Each row is a point on a tangle of strands that fork and nearly touch. The rows are in no order.
Two points are linked if the straight distance between their rows is under 59.1. Some points are linked to none.
kotu: [-18  40  18   0 -12  16   3  -9  13 -12  31   2  -9   7   4  28  -1 -26
  -4   8  -9 -17]
Nutag: [  5  12   9  -5  -7 -13   3  -7  -8 -25 -22 -12 -26   7 -21  18  -4   0
 -23 -22 -14  13]
sefo: [-45  10  -5  16  15  -7   2 -33 -19 -12  -7 -26  26  24   0 -17  -7 -41
 -41 -15   0  17]
Nuzor: [-15 -11 -17   5 -11   4 -21 -18 -13  15  10   4  18  23 -17   0  19  26
  20   7  25  17]
lide: [-16   9  29   5 -29   6 -21 -10  17  -4  30  -5 -22   1  -8  28  -4   4
  17   5   1 -22]
Fute: [ -3 -49  -8  -5  -2  -5   2   5 -16  12 -29  25  23  31   6 -13  -1  27
  -2 -19   1  -6]
nufa: [-21  19  -5  11  11   6  19 -30  -1 -19   6  -6  20   8   8   8 -11 -29
 -16  14  10  15]
Latof: [ 18  24  -3  -9  -8 -10 -17  47   9  -1  14   5 -53 -25  23  -9   0 -21
 -17 -20 -14 -34]
lapo: [ 23   8  23   3   0  16 -32  18  -1  -8  -2  -7  -2 -18  15  -4  -2   1
  18   9 -21  -9]
buvib: [  0   0   2  15  15  17   1  -9   4  -4   9 -22  48   9  14 -21  -7 -13
   3  19  -5   9]
vap: [ 12   8  -8 -25  -9 -20  -1  11  -7  -4  23   9 -49 -42  11  10  -1   4
  18  17  12  -7]
basi: [-27 -10  16  -6 -25 -12 -16 -33 -18   3  12  -7   6  21 -38  30  13  32
  22  14  29  12]
gemi: [ 10  41  30  -8 -13  11   5   2  -3  -9  19  -7 -22   6  -2  24  -9 -23
  -4 -10 -12 -24]
Tobib: [ -8 -27 -19  -9  10  -3  29   9   5  21 -32  16  29  22  17 -17   0  20
 -11 -23  -4  -4]
kufi: [ 24  -9  -1  -7  12  -4  25  23  27  26 -14  -2  28 -18   6 -27   6  28
   1  -1 -11   0]
Godo: [-23  20  27  10 -18   6   5 -28  10 -14  10  -9  -2  12 -16  30  -4  -8
   6   6  -1  -8]
zub: [ 22  14   8   2 -13  15 -17 -21  -7   1  11  -7  24   5   3  15   6   2
  28  26   0   4]
pov: [ 25  39  12   6   1  17   3  37  18  11  16  -8  -4  -6  12 -19  -5 -17
 -17 -11 -19 -18]
bas: [ 19 -12  -3 -17  14 -16  -1  31  20 -13  -8 -15 -38 -26  -7 -26  -5  -3
 -17 -17 -10  12]
ref: [-22   5   3   5  11   2  16 -23 -15 -19 -15  -4  28  23  -8  18 -10 -24
 -24   6  -8   4]
ludu: [ 48 -19   9 -20  -8 -11 -17  31  -3   4  25  -5 -28 -38  20 -13 -17  -6
  23  20  32 -17]
zefi: [  2 -16 -17  11   8   3  -6  -1   6   9 -10   2  52  12   5 -21  13  22
   3  16  10  17]
Kar: [  0  35  -1  10  -4  -4  17 -17 -24 -11 -10  -8  18  16 -11   3  -9 -28
 -39  -8 -13  20]
mizer: [ 13  11 -25   9  -6   4  11   6  -6   9   7  17 -16 -35  12   0  10  22
  25  18   3   3]
momim: [  3  36   6   6 -13  -1 -15  11  13 -11  15 -11 -33  -7 -12  -7   0 -15
 -31 -26 -17  -6]
Vove: [ 34  -8   3 -20   7 -15  -3  37   8 -10   2  -6 -43 -51  15 -20 -14 -15
 -18   2   3 -10]
suter: [ 21  39  10  -3 -16   4  -6   7   6 -17  -4 -11 -15  -5  -2  15  -1 -22
 -14 -11 -24  -6]
silu: [ 16 -16 -12   3 -17  -6  -3   3  13 -17  -4   8  18 -17  -3  18   1  20
   0   1   4  -1]
viri: [-59 -27  -2  28   1   1   4 -27 -10   4   1  -9  37  36   5 -10 -15 -14
  -4 -12  18   4]
tuket: [ -7 -16  16  -2   4   6 -28  -1   2  -9   9  -5 -27  -5 -22  15   4  11
  20   5   5   5]
pak: [ 41 -29 -13 -21   3 -16  -7  39   9  13  15  -9 -22 -41   9 -37  -2   7
  26  18  23   0]
zilo: [-24  35  -6  10  -2  11  30 -26  -5  -2  -6  13  -2   2   0  16  -8 -10
  -6  -3   1  12]
fariv: [ 10  15  -4 -25  -1  -8 -17  34 -18   8  13  13 -58 -27  34   3  -6 -21
  -2  -6   0 -43]
Gipo: [-23 -46 -11 -10  -4  -2  -5  -7 -20  12 -17  34  19  45   0   4   9   5
  -7  -4   5  -7]
nopuf: [-14  28 -12   7  22   5  11 -13 -11  -3  -4 -24  23  25   2 -27 -11 -35
 -42 -11  -3  24]
farak: [ 19  -3  20 -23   5 -13   0   0  -7 -21 -12 -16 -42 -11 -25  18 -13  -5
  -8   0   3   5]
nebem: [ 32 -15   1  -4  20  -5  17   8  -6   6 -35  -2  -2  18 -17   5   8  -3
  -3 -16 -15   9]
Pomu: [ -7  30  15  -7   4   7 -14   5  -2  -5  15  11 -52 -18 -11  17  -8   0
  -8   9   2 -19]
meza: [-65 -10  10  29  -3   7  -1 -28   6  12  -2   0   6   2  -9   9   5 -15
  -8  -7  13  19]
gur: [-10   6   4   7   2  12 -10 -25  -7  -3   2 -11  21  22 -20  21   8  -5
  26  29   0  10]
Fide: [-18 -22 -13   7   5   6 -14 -19 -21   2  -6   7  41  26   3  -6  11   9
  14  21   7  18]
Bok: [ 15   1   0  14 -15  20  -4  13  21   8  32   2 -12   5   0   3  -8  14
  28  -4  10 -16]
panuz: [-36  -8  15   2   0   1 -21 -33 -12  -6  -5  -4   7  16 -24  28  15   8
  15  15   0  14]
Naku: [ 31  15 -17 -14  -6 -14   3  33  -8  11  20   6 -50 -43  27  -2  -2 -10
  12  14  -2 -30]
fal: [ 12  17  14  12   3  16   6  20  19   3  14   1 -21  -5   1  -8 -12  -3
   5  -5 -10 -20]
lepez: [ 14 -21   0   4   7   6  -8   9   9  11  -7  -9   0   7 -12 -10   9  33
  20  -2   7   5]
Tiva: [ 32   0  -2 -18 -25  -6 -29  -4   1  -2  30   8 -11 -18  -8  23  19  14
  25  26  27  -5]
peful: [-30 -17  -7  10  17   8  -1  -1   7   5 -26   4  28  27   1 -10  13   0
  -6 -13 -16  17]
pum: [-39 -29  -2   0   7   0 -13 -29 -21  -4 -13  -9  41  38 -11   8   6 -10
  -3  20   0   4]
leka: [ 19  19   2  11  16   5   4  17  13   0  -9   7  10 -21  -2 -13   8   0
 -20   1 -22  10]
Sir: [-54  -5   0   0  10 -10   7 -40 -36 -10 -16  -9  16  43  13  -3  -3 -50
 -25 -13  -1   3]
tubev: [ 17 -14  -6   0  15   6 -10  24  20  14  12   3 -11 -18  -1 -27   5  35
  14   6   8  -4]
kemul: [-32 -33  -5  10  17  -4   6 -19  -6  -6  -8  -8  58  35  22 -25  -4 -13
 -11  -6   4   1]
badi: [ -2   5   6   4 -20   9 -26  11  20   1  34  10 -23  -3  17  15   2   3
  32  -2   3 -33]
Rud: [  8  29 -11   4   0  12  24 -12 -13   5   0  16 -23 -20   4  18  -4   5
   6  10  -8   7]
Sadu: [  9 -21 -24  -7 -17  -7 -16  -8 -14   9   3   8  -3  11 -30  -1   9  38
  21   0  37  13]
sef: [-11 -15 -12   9  17   0   9 -28 -13 -17  -6 -31  55  24  19 -12  -3 -23
   5   9   6   5]
Gep: [ -7  -8  -8  -2   7  -4   7  -8 -11  -2 -29   6 -18  16 -22  11   3  -4
 -11 -27  -8   9]
vila: [ 23 -17 -12  -9 -22 -16 -16   3  11 -15  16   8   6 -20 -18  22  14  26
   9  15  25   0]
vor: [-12 -21 -19   1   7  -4  14   3   8  -5 -13   8 -32  -4  -9  -1  -3  16
   4 -23   8   5]
Vun: [ 11 -39 -20  -6   3  -5  -5   2 -28   3 -22  18  11   9   0 -10  -3  31
   6  -2  13  11]
Kopu: [-44 -18  -6  -7   6  -8   3 -14 -16   0 -21  36   7  24  -9  19   0   4
 -16  -4   9  -2]
Kivo: [-26  -4   4  28   2  11   6   5  25  -4   0   0  -3   1 -16   2  -3  12
 -15 -17  -6   4]
laso: [-55  -7  21  -7   3  -8  -2 -49 -26  -3  -5  -4  27  27 -20  28   3  -2
  -5  14   1   4]
gini: [-16  -1 -24  -1   9 -12  34  13  11  11 -23  15  20  19   7 -22   3  -3
 -29 -34 -15   9]
Sotem: [ 30   0  -4 -21   3 -20  20  -1  -5 -10 -13   3 -35 -34  -5  18 -12   0
  -2   1   7   2]
pesi: [ -9  18 -26  14   1   0  25  -2   6   0 -13   1   9   9   5 -15   7 -14
 -19 -25 -19  21]
getuk: [ 17   9   0 -20 -12 -11  10 -13   7  -7  17  11 -38 -25 -10  26  -4  14
  12  10  19  -6]
Nozo: [ -1  11  11   8  24  14  14  10  23   3  -1 -19  50  -1  22 -31  -5  -8
 -10  -6  -8  10]
Fafib: [ 51  11   9 -10  14  -7  23  32  14  28   4  -5 -22 -33  12 -28  -5   4
   5  -1  -7 -20]
rikap: [ 13   9  -1   8 -30  -3  -2 -12   2 -22   4   4  -2 -25  11  27  -8  19
  11   0  -4   3]
raro: [ 42   6  20   7   9   5  16  33   7   2  -1 -13 -22 -21  -3 -18 -20   4
  -5  -9  -9 -10]
ganen: [-60  -5   2  13  -3  -9   4 -26  -8   9 -13  22   6  21  -9  22   6 -16
 -27 -10   5  13]
Rab: [-17  18  28   3 -11   3  -3 -16  -2 -24  -2 -19 -16  11 -29  25  -6  -8
 -16  -7 -19   3]
Ved: [-10  47   6  16  -2  26  -5   3  -1  -1  13  -6  -7  -3  23 -13 -11 -22
   1 -12 -23   6]
tel: [ 37  -7  -6 -14  10 -27  27  39  13  11   3  -4 -38 -55  21 -32  -2  -1
  -2   3  -5 -14]
zut: [ 22  10 -20   3 -17  11   2  -8  -5   8  12   5  11  -9  -1   8   9  20
  25  23  16  16]
vubif: [ -3 -20 -20   6  -1  -4   9   1  17  17 -11   9   0  10   0  -8   5  27
  16 -23   7  11]
Pezo: [ 42   6   6   2  -7  11 -15  30  11  18   9   6   6 -25  24  -2  14   0
  18  15 -14 -17]
Mabuv: [ 44 -10  -2  -7 -13  -3 -30  24   4   0  21   7 -10 -30   5   1   2   9
  19  20  12 -18]
Kirip: [  0  -5   2  -5  19   4  -1   9  28  14  -9  -6  44  -4   8 -25   7  19
   1   4  -8  14]
Giko: [ 16  -6   9  -3  28   2  21   8   1  14 -29  -7  27  18  -5 -18   8 -11
 -10  -4 -16  10]
debob: [-40 -36   6  -9  -1  -5  -5 -23 -34  -2 -13  20  30  51   3   0  -2 -21
 -14   5  -3 -15]
bir: [ 28  -2   9  -6  -3   9 -11  25  26  25  10  -6  14 -16  24 -27  14  23
  30   6  -6  -4]

Follow the links from the first point to the second, and from the first to the third. Name the last point that the two ways share.
Bok, lapo, vap | Nutag
gemi, tel, vap | Godo
pov, Latof, vor | Nutag
basi, gini, sef | pum

A fork is a point with three links. Follow the links from the first point to the second and name the forks in between, in order.
Giko, lapo | Gep, Pezo
Sir, Nozo | panuz, pum, Fide, Kirip
zefi, nopuf | Fide, pum, panuz
basi, nufa | panuz
kufi, mizer | Kirip, Fide, pum, panuz
meza, Sir | Gipo, pum, panuz
buvib, meza | Kirip, Fide, pum, Gipo
Gipo, nopuf | pum, panuz
ganen, viri | Gipo, pum, Fide, Kirip
vor, Latof | Gep, Nutag
